Each row is a point on a landscape with many peaks, with its height.
A climber steps from a point to the highest of its 2 nearest points, and stops where none of them is higher. Distance is the straight distance between rows; heights are no part of it.
(454) h=47.9: [ -7 -20 -22 -15   7  27   9  23 -17 -14 -51 -30  10  -6 -30 -44   8  28
  35 -25   6 -13 -87 -23  21  10 -57  -3 -24   2  10]
(825) h=72.6: [ 11  53 -54  -1   5  27 -23 -11  36  -8   4  -3 -31 -24 -35 -27 -19 -18
  25  14  14  15  -1 -11  15  -5  18   9 -21 -10  22]
(873) h=51.6: [-12   3 -24  27  25 -35 -60 -28 -13 -68  -1 -32  -5  11  -7   2   2  -8
 -14  18  48  -6 -22  39  12  20  -9 -12  27 -37  17]
(545) h=29.7: [  9   7  12   4 -10  49 -13 -61  -3  27  57  21 -11  23 -31 -17 -29   6
  -3 -27   6  34   2  -6  -2 -28  13 -10 -31  39  22]
(1382) h=60.6: [-39 -18 -18   4  -1  -4 -48  22  16 -30 -15  -9  -5  20 -39  -3  13  -8
  28  12  16 -23 -12  -8  19  -9  24   2   2  -4 -37]
(407) h=16.3: [-34  12  27   7  -1 -21  22 -29   6  -5 -22   3  62   8 -39 -15 -36   2
 -15 -23 -20  20   9  10  -5  28   6 -20  38   6   4]
(1012) h=51.9: [ 34 -60  83  22  10 -43  24  11 -49  15  36 -20 -21   4  36  32  41  15
 -14  12 -12   4 -20  35 -24  -4   9 -20  23  24  14]
(1325) h=36.1: [-14 -11  18  -8   3 -27  31 -25 -19  20  24  28  29  -4 -11 -14 -30  23
   5   0   5  24  -8  24 -15  20  28  20 -25  11  22]
(1560) h=13.5: [-24   6 -22  23  13 -48   0 -50   9 -29 -23 -25  41   1 -68   3 -34  11
  41   6   6  32 -31  32  -7  25  -7  -3  -6  28   2]
(613) h=75.8: [ 21   3  13 -15 -14  37  59 -24 -13  46  49  50 -19 -10  -1 -32 -15  36
   5 -26 -15  30  10   6 -26  -6  21   3 -35  29  18]
(1171) h=51.7: [ 20 -13  12   2   6  -2  31  -3 -10  32  50  46  11  30  16  21  -4 -10
 -47  17  -9  42  51  28  -3   0  27  30   6   5  19]
(1576) h=46.6: [  6 -19  63 -14  10  -1  12  16 -27  17   8  -7 -17 -22  42 -23  29   4
 -17 -29  -1 -40 -36   5 -15   5 -57 -23  18   2  18]
(1140) h=67.1: [-26 -24 -43 -19 -24 -14  -4  89  27 -32 -47  -5  16  -4  10  16  23  13
  19  19  -5 -23 -21 -30  27   5  12  25  -4 -32 -12]
(326) h=25.7: [  9 -57 -11  17  16 -11 -27 -16   9   7  10 -42  14  26 -37  60   9 -13
  26   5 -19   8   0 -12 -10 -33 -22 -37 -26  79 -25]
(1072) h=29.8: [-28  21 -22 -21   1 -52  34  17 -13 -29 -30  12  22   3  25 -18 -28  22
  -4  24  13  -1 -39  23   8  48 -14  25  -9 -34  44]
(589) h=56.4: [ 22  70 -42  -6  18  34  53 -49 -17  -9  20   9  -7 -30  19 -53 -19  11
  10  -8 -10  31   4  12  -9  11 -13  39 -28 -32  25]
(1466) h=54.9: [ 14  47 -61  23  44  -8 -29 -22  26 -29  26  -6 -20   5 -13   2 -33 -21
   1  24  43  40  -9  47   4  24 -28  24 -13 -13  41]
(541) h=18.4: [ 16  11 -34 -31  16  17  29 -10  17  40  32  29 -10  -6   1 -16 -26  -8
  -2  -6 -11  20   0  14  -4   7 -14  19 -42  16  20]
(1545) h=14.7: [-33  22   3  25   0 -39   4 -51  21 -30 -16 -10  48 -11 -55 -17 -35   4
  22   0 -11  28  10   8  -2  17  20   0  17  -7 -10]
(765) h=38.3: [ -6  14  -8  26   4 -39  29   5  -1 -48 -20 -44 -17  12  42  41  18 -16
 -11  21  13 -68 -18   3 -60 -16 -27 -43  21  33 -18]
(1189) h=56.1: [ 13 -38  38   6  47 -21 -32 -41 -43 -18  35 -31  46  36  12  26   4 -14
  -5 -18   9  24 -16  10 -15  17  -7 -38  -3  37  18]
(657) h=27.5: [  8 -56   5  13  26 -29 -21 -19  19   3   3 -44  27  42  -6  57  18 -20
   1  21 -43  34  30 -16 -13 -17 -21  -6  -1  61 -15]
(68) h=67.2: [ -9  15 -68 -17  29  -6 -36  47  53 -53 -32 -30 -20  -7 -29  13  24 -12
  23  13 -25 -27  30 -10  10  -5  -2  -7  31  -6 -17]
(1082) h=20.3: [-24  33 -23   4 -34  22 -31  15 -11 -10 -25   9   0  13  21  -2  11 -16
 -41   8  10 -25  63 -21   7   1  43  11  40 -37  -1]
(424) h=56.8: [ 20  55 -32  25  41 -13 -14 -54  19 -31  37  -5  10  -9 -29   0 -48 -15
  16   8  13  62  17  27 -11  20  -1  13 -12   4  41]
(348) h=77.3: [  4  -1 -10  -1  17 -16 -38  -1  43  -8  16 -34  -8  10 -18  28  23 -29
   6  -2 -39 -17  16 -14  -6 -43 -28 -38  -5  35 -36]
(163) h=31.8: [-20 -33  65  26   5 -24  10  -2 -12  13  14  -5  37  20   7  27  20 -14
 -21 -20 -13   2  25  -3 -12 -18   4 -21  44  22 -21]
(753) h=23.2: [ -8 -29  20  34 -24  15 -34 -22 -12  13  29  17 -13  42 -13   4  17 -30
 -18   3  20  11  51 -18  -2 -32  53   0  -8 -11  -8]
(1403) h=39.0: [  2 -38  20   4  15  -3  -4 -13 -25  21  35  27   4  11   0  16 -16  -6
  -8  -6  34  18  -4  23  -7   4  22  21 -11   8  15]
(182) h=41.6: [ -1 -26  32 -11  27  20   2   9 -42 -11 -15 -36   0  -7  28 -47  20  10
  -3 -36   6 -38 -61  -1  -2  16 -50  -7   4 -22  28]
(681) h=25.6: [ -4  47  -2  -3  16  22  25 -10 -17 -19 -20   4  20 -19  27 -64 -24   3
 -23 -28 -13   6 -19   1   8  39 -29  21  16 -37  48]
(282) h=24.7: [ 12  23   1 -38  14  17  21  19 -14  25   2  15  -6  -3  48  -9 -11  -9
 -54   7  -9  -2  19  13   2  30 -20  26  -9 -11  32]
(28) h=60.1: [ 34 -70  44   1  19 -37  21  31 -25  25  28  19 -23   7  21  26  20  12
 -19  10  13  29 -14  53   5   1  15   7  12  17   8]
(1086) h=26.9: [ 12 -35  16  15  26 -15 -33 -13 -10  10  24 -35 -11  21  -1  39  24 -27
  13  17  10  -2 -20  -2  -6 -18 -13 -26 -27  36 -13]
(705) h=32.8: [-18  -4 -15 -12 -25  17  -1  34  35  24 -26  15   0  -6 -33  -7  -1  -4
  25 -11 -17  -5   5 -19  16  -6  10  -7 -22  13 -41]
(438) h=18.5: [-29  43  32 -21  12   7  29 -28   5  -1 -13  17  41  -7   1 -29 -22   3
 -43 -30 -18   8  12  10  -2  31  -7 -23  44 -11  26]
(1203) h=30.6: [  7  14 -12 -18  -1  17 -15   0  28  23   0  11 -11   6  -7   1   2 -32
 -16 -10 -16   2  24 -14  12 -15  -1  -8 -13   3 -18]
(103) h=59.1: [ 17  46 -30  22  24  -3 -33 -39  61 -34   4 -15   5 -14 -58  -5 -39 -14
  13   0  -5  38  15  19  -2  14 -20 -18   8  10   5]
(315) h=23.3: [ -4  14  27 -29  -8  32  34  18 -19  10 -22  22  21 -15  27 -52   0  19
 -21 -50  -8  -9 -29 -21   4  29  -6   1  14 -24  25]
(890) h=62.8: [-21 -17  -7 -15 -15   2  -7 -26  32  27 -22 -10   6 -13 -63   7 -55  23
  56  14 -25  17 -18   3  -8 -24   1 -20 -31  62 -18]
(173) h=4.1: [-23  67 -30  -6 -14  15  -9  14  37 -52 -53 -14  33 -21  -8 -14 -22   6
   7 -11 -24  -7  15 -39  19  22  10  -6  30 -46  -3]
(1449) h=51.0: [ 19 -25  49  28  22 -34 -19 -53 -41 -31  32 -57  15  31  35  33  19 -19
   3   2  25 -19 -37  23 -32   0 -23 -35  11  18  14]
(1460) h=2.5: [-31  23 -12  26   0   3 -35 -12  36 -32 -25 -19   6 -14 -70 -23 -26   8
  35 -19  21   0  -6 -13  14   2  24 -26  19 -12 -15]
(1314) h=40.3: [ -1  14 -19  -9 -14 -15  39  30  -3  21 -12  48  14  10  23   0  -3 -10
 -39  37  -2  18  49  15  10  17  28  40   2 -27  16]
(1574) h=26.6: [-25 -33  14  34  21 -29 -25 -20 -15 -17   8 -15  39  30  -6  23   2 -27
 -28  15  13  11  22  10 -11   9  15  20  27  -8   3]
(887) h=31.2: [  7 -31  39  10   6   3 -11   5  33  28   9  -3   7  20 -15  35   2 -14
 -12 -23 -67   4  51 -19  -9 -40 -17 -33   9  45 -45]
(459) h=51.4: [ 20  63 -27 -22 -16   5  36 -40  21  19  -1  33  12 -13   1 -39 -22  11
  -6   2 -43  19  39  -6 -10  -2   8  -3 -22 -24  -2]
(946) h=41.8: [  3 -26  26   4   6  -3 -38 -29 -19   6  22 -17 -18   8  24   1 -11 -16
  -3  -9  28 -21 -34  28   4  -3  -1   4  -4 -16   9]
(378) h=42.9: [-15  16 -12  35 -20 -33   8  18  -1 -45 -27 -43 -27   0  75  32   8   5
   0  40  23 -94 -15 -13 -34  -4   4 -24  51   1 -31]
(714) h=8.8: [ -8  -6 -23 -34   0 -13  24  60   2  -7 -52  -1  27  -6  16   3  19  18
 -18  -9 -16 -16 -34  -9   6  19 -31   0   5 -10  -8]
(1413) h=54.4: [ 19  56 -45   7  18  11  27 -60   0 -20   5 -10  -8 -59  -9 -56 -19  28
  51  10  -3  31  -1  -1  20   7 -26  46 -41 -23  18]
(343) h=44.5: [ -6 -23  28  34  -3 -23 -42 -30 -10  -7  33 -24 -23  15  34  25  15 -24
  14  18  39 -52 -16  17  -8 -26  19 -14  16 -21 -23]
(1412) h=79.0: [  8  38 -69  -5  -2  24 -44  37  32 -46 -28 -39 -37 -24 -23 -10   3 -14
  52  10  24  -8 -31 -17  27  18  10  25 -10 -48  20]
(529) h=58.9: [ -3  53 -17   2  -6   2  25 -70  -8 -17  24   9 -11 -16  -8 -42 -27  16
  18  -6  25  21   4  12  -5   1  25  22 -32 -25  18]
(1559) h=73.9: [  9 -40  50 -19  -6  28  27  44 -13  52   6  28 -23 -15 -35 -24   9  41
  17 -38  -5   9 -30   0   6   1 -15 -17 -11  42  -6]
(770) h=37.1: [  5  15  -6   3  38 -42 -24 -13   2 -27  15 -40  26  14  26  46  10 -41
 -35  26 -19  -4  16  15 -13 -13 -49 -22  12  37  13]
(1555) h=30.4: [-38  -4   4   5 -44  29   8 -12 -21  26  -2  22 -13 -14 -34 -27 -28  23
  50  -6  39   1 -25 -23   7 -11  37  11 -39   5  -3]
(319) h=26.8: [ 23  21 -26 -37  29  23 -14   5   1  13   8  -5 -19 -10  41  -6   0 -27
 -32  -1  -2 -10  -7   4  15  11 -54  14 -16  -2  26]
(936) h=36.4: [-20 -12  70  46  -4 -19  10 -11 -16 -11  22 -30  18  24  44  40  26 -26
 -32   0   0 -31  48 -27 -27 -33  14 -17  51  11 -31]
(1304) h=46.7: [ -7  12 -27  12  -3 -38 -27  13 -14 -41 -28 -32 -23   4  73  38   2   1
 -13  51  27 -75 -16  11   4   6 -11 -18  27 -35   1]
(464) h=63.3: [-11  -6 -24   9  -2  10 -25 -50  -5   6  49  10 -29  22 -12  -2 -28 -15
  16  26  38  16  19  14  -2 -22  58  27 -41   3  17]
(781) h=36.0: [ 15 -26  33  -8  51  15  10 -29 -15  11  67  13  -3  -1  66   5   3  -3
 -49 -19 -13  22   6  27 -23  12 -13  -7  -2  31  60]
(253) h=47.7: [ -3  13  38  -4   2  -8  23  26   7  14 -11 -12   7 -14  43  39  27  -7
 -34  -1 -20 -43  26 -12 -11 -12 -36 -28  41  35 -20]
(94) h=32.3: [-24 -32   3  -1 -18 -10  -3   9  -7  26  -2  16  -1  11 -44   6  -4   8
  31  11  31   9 -29   3   2  -4  25  16 -33  12 -18]
(1588) h=47.8: [ 25  30  -7 -10 -40   1  46  -2  15  46   3  50  12  12 -17 -23  -7  19
 -30  10 -42  26  62  -7 -13  -9  20   6  -3  -6 -13]
(183) h=28.1: [-10 -16  45   1 -12  57 -32 -48  -6  34  61  23 -13  24 -34  22 -28  -3
  19 -32  -1  22  12 -27   3 -32  -1 -33 -32  72   6]
(880) h=24.0: [-19   8  16  35   5  13 -60 -15  15 -40  23 -31 -17  18 -18  11  33 -35
  12  -5   0 -31  54 -24  -4 -40  31 -26  42 -12 -29]
(749) h=25.2: [-36 -28  16  33  11  -6 -51 -30  -7 -21  12 -29  10  27 -26  17  17 -39
  -2  -8  22  -2  13 -18  -6 -22  26 -15  14  -2 -24]
(189) h=5.2: [ -8  61 -40 -18 -20  -9  20  40  40 -22 -68  -2  41 -28   8 -12 -20   8
   1   3 -47   2 -15 -24  21  28 -20   0   7 -22   3]
(790) h=22.2: [-15 -11  25  21 -55  25 -28   6 -13   6  10  20 -13  30  -1 -13  35  -8
 -30  -8   4 -21  56 -28   7 -33  34  -5  30 -30 -41]
(897) h=74.9: [ 15  50 -47 -11 -30  22  -2 -16  16  -7   2  27 -25  -7  -8 -33   2  -4
  27  22   0   8  20 -28   1  -4  46  21 -43 -51  10]
(1248) h=76.9: [  8  17 -51  -5 -34  26 -31  22  11 -21 -15   2 -29  -7   2 -23   4 -12
  42  17  17 -13 -15 -30  18   7  47  23 -33 -68  12]
(1160) h=23.1: [ 14  49  -9 -17 -55  39   9  12 -12   6 -32  38  24 -10  32 -14  13   6
 -39 -12  -5 -12  24 -30  10   8  23   8  -2 -45   8]
(344) h=41.7: [ -6  21  -1 -13  -1   3 -14  28   2  -2 -20 -22 -11 -17  43  18  19 -22
 -27   4  -8 -45  14 -20   3 -11 -13 -10  16 -15 -21]
(1116) h=70.2: [  7  42 -53  10  15  11 -20 -24  30 -21   0 -23 -34 -51 -65 -22 -27  16
  66  26  36  19 -22  -8   5  -9  -9  17 -22  -3  20]
(223) h=43.5: [ 10 -34  96  29  -6 -16   9  11 -25  23  45 -13 -21   2  27  40  33 -18
  13 -21   6 -16 -21  12 -25 -23   0 -29  20  23 -19]
(512) h=67.9: [  5  41 -51   2   8  31  -7 -71   6  -7  33  -6 -46 -46 -42 -24 -35  13
  54  26  46  20  -2  -1   4 -22  17  27 -35  12  39]
(360) h=33.0: [ 26   5  21  -5  40  51   0 -50 -15   9  68  16 -11  25  45   0 -10 -12
 -48 -33  -8  11  16   4  -7  -6 -24  -1 -22   6  41]
(317) h=63.2: [-35  -8 -31 -10  -3 -23 -27  51  30 -51 -49  -6  17  -2 -23  -4  13   5
  24 -13   5 -15 -11 -30  14   2   6 -10  20 -22 -43]
(983) h=34.5: [  2 -67  -1   3  -6 -29   5  40 -14  36 -10  20 -23  14 -37  34  23   3
  22  35  25   7  -9  16  18 -19  25  39  -7  15 -27]
(1112) h=37.2: [  9 -39   2  -7 -22 -10  26  84  -8  37 -19  30  -5  -5 -21  30  15  22
  11  13  12  11 -22  11  24   2   6  30  -5  -8 -28]
(333) h=76.5: [ 20  37 -56  12  17  21 -46  20  35 -48 -35 -34 -12 -34 -40 -20   2   3
  26 -10  19  -5 -33  -8  20  14 -39 -10   7 -27   1]
(133) h=35.5: [ -1 -10  12  -1 -14 -12   0  33 -24   6 -21  16   4   1  75  24 -12  20
 -38  27  31 -31   1  25  39  31  14  21  30 -48   4]
(274) h=43.7: [  0   1  -6  -1 -25 -15  47  32  24  35 -24  42  13   8  -9  12  -5  10
 -31  32 -32  32  67  -9   3   5  14  34  38  -5 -25]
(138) h=21.6: [-17  36  14  -4 -13   8   0   8  -8 -11 -24  19  23  10  14 -13  -6 -11
 -29 -12   4 -12  22  -5  12   8  26   7  20 -33  -1]
(563) h=65.7: [ -5  15 -27   1  13  29 -23 -53  10   9  21   3 -18 -10 -52   2 -45  -2
  38  12  41  28  -6  -7  -3 -29  31   7 -23  27  20]
(1487) h=34.0: [ -1 -21  -7   1  19 -59  34  18   1 -20 -29 -19   5  12  29  53  32  -1
 -15  27  -4 -40   2   9 -46 -12 -45 -22  25  29 -21]
(552) h=41.0: [ -8   6  11 -10  27 -23   5  12  -3   8  -4  -1  26  10  35  30   8 -19
 -53  13 -23 -11  20   9   2   5 -28  -4  24  34  23]
(1060) h=32.7: [-27  -7   1  -9  -8 -41  39  12   3  11 -19  11  24  -9 -13  -4 -14  18
   4  18  -1  12 -11  23   4  23   7  20  -4 -26   8]
(286) h=34.3: [ 12  27  18  30  38 -21 -32 -33   9 -41  27 -57  19   9   1  42  12 -39
  -5  -2  -4  -8 -10  -5  -9 -25 -30 -47  19  33  -7]
(806) h=20.9: [-15  22  52 -17  -8  20  42  -7 -24  15  -1  47  27 -10  -1 -45 -11  24
 -31 -42  -9   8   6   4  -9  25  17 -17  18 -16   6]
(1441) h=47.2: [-15 -40  12  50  10 -46 -45 -43 -32 -43   7 -50  16  40  22  29  10 -19
  12  17  30 -28 -24  27 -18   2  12 -24  13  -7  -8]
(449) h=56.2: [ 24 -46  57  17  10   1  19 -16 -29  31  51  28  36  50   1  23  12   7
 -22   4 -17  64  45   2  -8   4  35  18   1  29  10]
(1046) h=49.7: [ -4 -16 -17  15  14 -44 -31 -12  -9 -50 -22 -34 -18  16  24  21  11 -12
  -9  33  33 -33 -28  34  -4  17 -39 -15  12 -23  -8]
(1578) h=26.0: [  6 -43  25  21  -7  26 -36 -28 -12  31  45  10  12  38 -22  44  -1  -9
  14  -1  -1  35  36 -28  -3 -33  27 -15 -26  56 -12]
(525) h=41.5: [ 13 -19  15 -28 -15 -17  51  63   4  33 -28  36   6 -25 -24   2  10  50
  18  -1 -22  15 -26   1   7  19   5  10  -5   2  -9]
(1220) h=35.1: [-10  -6  35 -20 -14  23  -7  10  36  22 -11  -9  14  -2 -27   1 -11  -3
  -5 -38 -54 -17  16  -6   1 -18 -23 -53   3  38 -51]
(1055) h=3.2: [-24  52  -6   7 -24   0   5  -7  27 -20 -40   4  13 -18 -47 -33 -14   4
  23 -11  -5   6   9 -34  14   5  29 -10   0 -32 -22]
(448) h=24.5: [-12 -40  17  38  -6  -7 -17 -24  12  18  23   4  19  41 -25  25   9 -18
 -10   3  -9  45  60 -30 -12 -26  24  14   3  24 -17]
(842) h=21.2: [ 30  11 -19  -8 -46  24   7   3 -18  25  24  57 -16  24   5 -13   6   3
 -26  14  22  23  33  -2  -7  -9  54  23 -16 -36 -17]
(638) h=13.4: [ 19 -34  -9 -38  18   8  16  41   6  37 -23   2 -14 -11  -2 -13  27  22
  -6 -12 -16 -15 -41   8  -6  16 -63 -19 -16  36  16]
(1254) h=22.7: [-30  -7  -2   6 -22  22 -39  23   0 -27  -2  -4 -28   5   9   8  36 -31
   4  -5  -1 -51  48 -35  -1 -39  36 -15  36 -32 -43]
(211) h=36.3: [-14  -6   5 -24 -29  -2  42  13  23  38 -32  14  14 -28 -40 -21 -28  37
  33  -4 -25   5 -18 -13   6   3  -4  -5 -25   7 -13]
(862) h=53.3: [-14  39 -32  16  22 -11 -31 -16  -2 -46  -4  -7  -7  -9  -3 -21 -27 -16
  -6  17  39  14 -20  30   9  25   3  19  11 -43  23]
(940) h=21.9: [  1  45  14 -26   3  18   3  15 -22  12 -34  -2  -1 -25  68  -7   8   1
 -52 -15 -13 -17  15  -2   2  28 -31  -7  24  -1  36]
(1282) h=70.7: [  3 -24 -42 -11 -18  -5 -24  85  15   5 -26  -4 -27  -9  32  29  36  -2
   4  34   9 -24   3 -16  24 -10  12  39 -10 -38 -27]
(1406) h=40.1: [ -6 -23  28 -21 -23  18   0  31   9  22 -17  -2  -8 -17 -23   0  16  10
  25 -52 -26 -30 -27 -20  10 -10 -43 -43   1  43 -62]
(941) h=19.2: [ 25  55 -20 -15  -9  42  -9  24 -18 -10 -45 -14   7 -32  73   5   5  -5
 -28 -18  -8 -40 -19 -15  23  31 -34  27  20 -23  49]
(768) h=28.3: [-36 -37  26  28   4 -49   4  -7  11   2 -16  -5  58  32  -9  18   3  -6
 -26   0 -23  27  27  -2 -15   7  -2  18  51  14 -26]
(1161) h=11.0: [ 13 -41 -18 -37   7 -31  37  71  -4  14 -26  12  -9  -3  10  21  38  19
 -21  13  -6 -13 -31  15   4   9 -51 -13 -16  15  -2]
(653) h=12.4: [-16  10 -12  10  26 -17 -15 -29  -9 -24 -13 -21  11   6 -43 -14 -21  -6
   7 -11  28   5 -58  28   1  22 -26  -2   0   8  15]
(1152) h=11.4: [ 11 -24 -12  -7  44 -13  -6 -36 -25 -33  -1 -19  -2  15   8  -8  -3   0
  -9 -11  25  -8 -54  40  -6  27 -52  -9  -1  16  41]
(502) h=33.1: [-21 -20   0  -6 -15 -19 -13  36 -23 -15 -20  13  15  12  28   2  -4   3
 -13  11  31 -27 -33  12  28  19  13   9   2 -50  -9]
(461) h=19.3: [-40  19 -18  17  -2  16 -33   1  30 -33 -23 -22 -13  21 -18 -13  16 -21
 -20  18 -11 -10  80 -29  -1 -11  34   6  59 -40 -13]
(652) h=69.8: [  9  28 -28 -18 -29  43  64 -53 -30  45  58  39 -30 -19  18 -29   3  47
  18  -3   8  26  17   7 -20 -10  31  27 -50   2   7]
(1398) h=28.6: [-11   7  14  -3 -54  21  22   5 -19  11 -18  22  -3 -18   2 -38  -9  38
  46 -18  22   7 -40 -28  12  12  36  32 -38 -50   6]
(250) h=50.6: [  5   0 -21   1  11  24  29  -6 -17  -9 -20 -30  -1 -25 -26 -64 -22  28
  58  -6   5  -5 -76 -15  12   6 -31  26 -32   1  40]
(206) h=64.0: [ 39 -22  60  -9 -20  28  19  50 -27  41  21  20 -44 -27  11  -3  31  10
   5 -41 -18   1  -7   0   7 -14 -26 -19  -4  17 -15]
(1585) h=44.9: [-10 -21  -6 -18  -7  17 -12   5  11   3 -32 -20  -7   6 -36 -19  -3  17
  24 -31  -4 -24 -57 -16  15   0 -33 -27 -19  25 -21]
(369) h=19.9: [ 28  -1 -25 -22 -14  15  32  -3  10  43  32  51 -21   1  -7  -2  -6  -3
   1  21   3  29  27  -2  -7 -11  23  34 -41   2  -6]
(96) h=43.3: [  1  24 -13  -7 -20  -1 -21  34 -19 -11 -39 -27 -12 -18  89  33  16   9
 -17  20  10 -69  -6 -10  18  13  -6   9  17 -32  -3]
(279) h=41.1: [-10   3  61  37 -19 -15 -10  -9 -17  -9   9 -20 -23   5  46  25   9 -22
 -20   5  20 -56  14  -5 -12 -29  21 -23  30 -22 -32]
(33) h=72.3: [  5  -3  -7  18  31  21 -59 -19  31 -22   8 -45  -8   0 -43  22   1 -20
  33 -19  -3  -6  -7 -17   1 -29 -18 -45   2  45 -23]
(600) h=28.5: [ -6 -26  -6  -8  -3  -2  -2  23  40  34  -9   8  -2  18 -13  21  15 -24
 -20  12 -31   4  50 -23   3 -31   2   3  13  22 -36]
(1361) h=26.7: [ 24   8  14 -22 -53  22  49  36 -26  23 -11  56  -3 -22  24 -18   9  35
  24 -11   7  25 -19 -10   5  22  48  37 -24 -50   2]
(560) h=74.2: [ -1 -18 -48 -22 -11  10 -43  44   8 -10 -27 -15 -31 -12  17   7  27 -26
  17  13  15 -25 -30  -6  25   2  10  16 -21 -45  -1]
(1448) h=61.2: [-13  23 -16  15 -20 -17  16 -64 -13   8  23  30  -8  -2 -22 -17 -23   4
  28  27  18  27  23  16  -4 -13  68  27 -30 -22   7]
(997) h=6.9: [  5  31 -17 -39 -15  14  20  47  13   9 -54  18  38 -24  34  -5   4  17
  -7  -9 -26  -6 -22 -21  19  31 -16  29  -9 -23  29]
(522) h=30.1: [ 10 -70  -1  22  18 -66  17  -2  -2 -17  -9 -33  20  36  15  66  40 -11
 -14  36 -20   7  21  -1 -40 -14 -38 -11  13  48 -22]
(727) h=31.3: [ 14  21  -3  -7   5  47  20 -51  -6  10  66  33 -13  28  17 -26 -14   7
 -34 -19   4  33  16 -10  -9  -3  13   4 -27  -2  24]
(927) h=22.3: [ 19 -25  29  11 -49  39 -17 -11 -35  32  34  42 -22  26  -2  -8   8   2
  -9  -9  39  10  17   9   9 -18  43  15 -19 -13  -4]
(925) h=55.9: [ 16  -8  56 -18  -8   1  27  39 -18  36  10   7  -8 -18  24  24  35  -4
 -22 -12 -11 -13   9  -2   0 -11 -19 -16  16  11 -21]
(457) h=47.6: [ 12 -41  32  -2  -5 -30  50  37   2  40  -1  39  14  -3 -38   6   1  40
   5   0 -22  45   1  27   0  15  27   4  20  32  -5]
(587) h=71.5: [ -6 -17 -44 -16  23 -26 -30  26  40 -43 -24 -34 -22  -1 -10  30  39 -21
   4  18 -26 -40  16 -24 -10 -34 -19 -21  22  24 -53]
(981) h=85.8: [ 21 -32  20 -18   1  48  46  11 -14  51  27  31 -35 -37 -10 -56 -15  46
  13 -44 -13  27 -20   6  -8  -3  -9   8 -20  47  24]
(928) h=64.3: [  2  40 -70  -9   4  -5 -23  27  74 -40 -31 -23  -6 -18 -54 -17 -20  -7
  49  27 -41  -1  31  -4  11   6  14 -15  14 -21 -19]
(307) h=67.7: [-17 -21  -3   2  -8  10 -40 -17  29   2  -4 -14   7  11 -62   4 -27   5
  29 -23 -14   3 -16   1  10 -38   5 -38 -12  52 -39]
(1070) h=24.8: [ 42  10   6 -11 -49  52  24  36 -31  19 -22  42   3 -17  40 -18  21  12
  -8 -21 -11   1 -13 -15   0  13  13  29  -7 -49  26]
(1259) h=52.6: [ 20  38 -33  29  23  34  36 -31 -23 -27  -2 -25   3 -50  -6 -74 -31  29
  47 -10  18   2 -41  -2  15   4 -35  49 -29 -21  35]
(431) h=53.9: [ 29 -41  67   1  -1 -13  37  57 -40  40   9  31 -20  -2 -12  15  20  17
  -9   3 -17  33   4  36  22  -7  20   7  30  11 -11]
(377) h=40.6: [ 21 -30  28 -25  36  -2  11  11 -15  21  31   8 -18 -13  48  -3  14   2
 -39 -11  -3 -11 -17  28 -18  14 -31 -10   3  18  38]
(644) h=37.3: [-11 -29  52  25 -11 -34   6   7 -25  -6   7 -23 -12   6   7  37  37  -8
   6 -16   4 -42 -21  -5 -30 -30  -8 -23  12  27 -54]
(1461) h=54.2: [ 33  61 -30 -27 -22  30  51 -45 -14   6  16  33   3   0  31 -53  -7  12
 -25 -16 -15  16  20  -6 -21   9   7  20 -30 -41  22]
(699) h=28.4: [ 11   7 -12  -7  42   5 -37  -3  13  -3  27 -27 -26   4  15  17   9 -39
 -13  17  14  -7 -10   3   8 -15 -32  -6 -20   6   5]
(230) h=38.0: [-20  -6 -14   7   1 -36   9  15 -15 -10 -10  17  19  20  43   8 -25  -6
 -30  41  17   0  29  25  13  33  17  40  27 -44  12]
(1122) h=61.7: [ 19  32 -43  14   2  11 -33   1  85 -27 -22 -28  -8 -29 -71 -21 -37  11
  36  16 -14  11  22  21   0   6 -14 -39   5   1 -19]
(409) h=27.6: [-12  10  -9 -15  28 -13  39  -8 -18 -17   2  19   3 -20  36 -49 -27  22
  -3   3  -3   7 -38  36  -4  56 -23  26   1 -28  52]
(596) h=16.1: [ 24 -22  -5 -47  21   7  28  10  14  47  11  16 -10  -9 -10  -9 -12   8
  -2 -20 -34  16 -14  18   3  12 -39  -3 -18  49  17]
(117) h=61.9: [ 14 -60  60  17  22 -22  -9 -17 -42  24  43  -2  51  27  11  35   8   0
 -13 -19   0  42   6   9  -7  17  24 -10  -4  48  16]

Where does a climber stop that starts at each point below?
(1254) | (343)
(653) | (343)
(1055) | (1576)
(842) | (1576)
(600) | (589)
(790) | (1576)
(873) | (348)
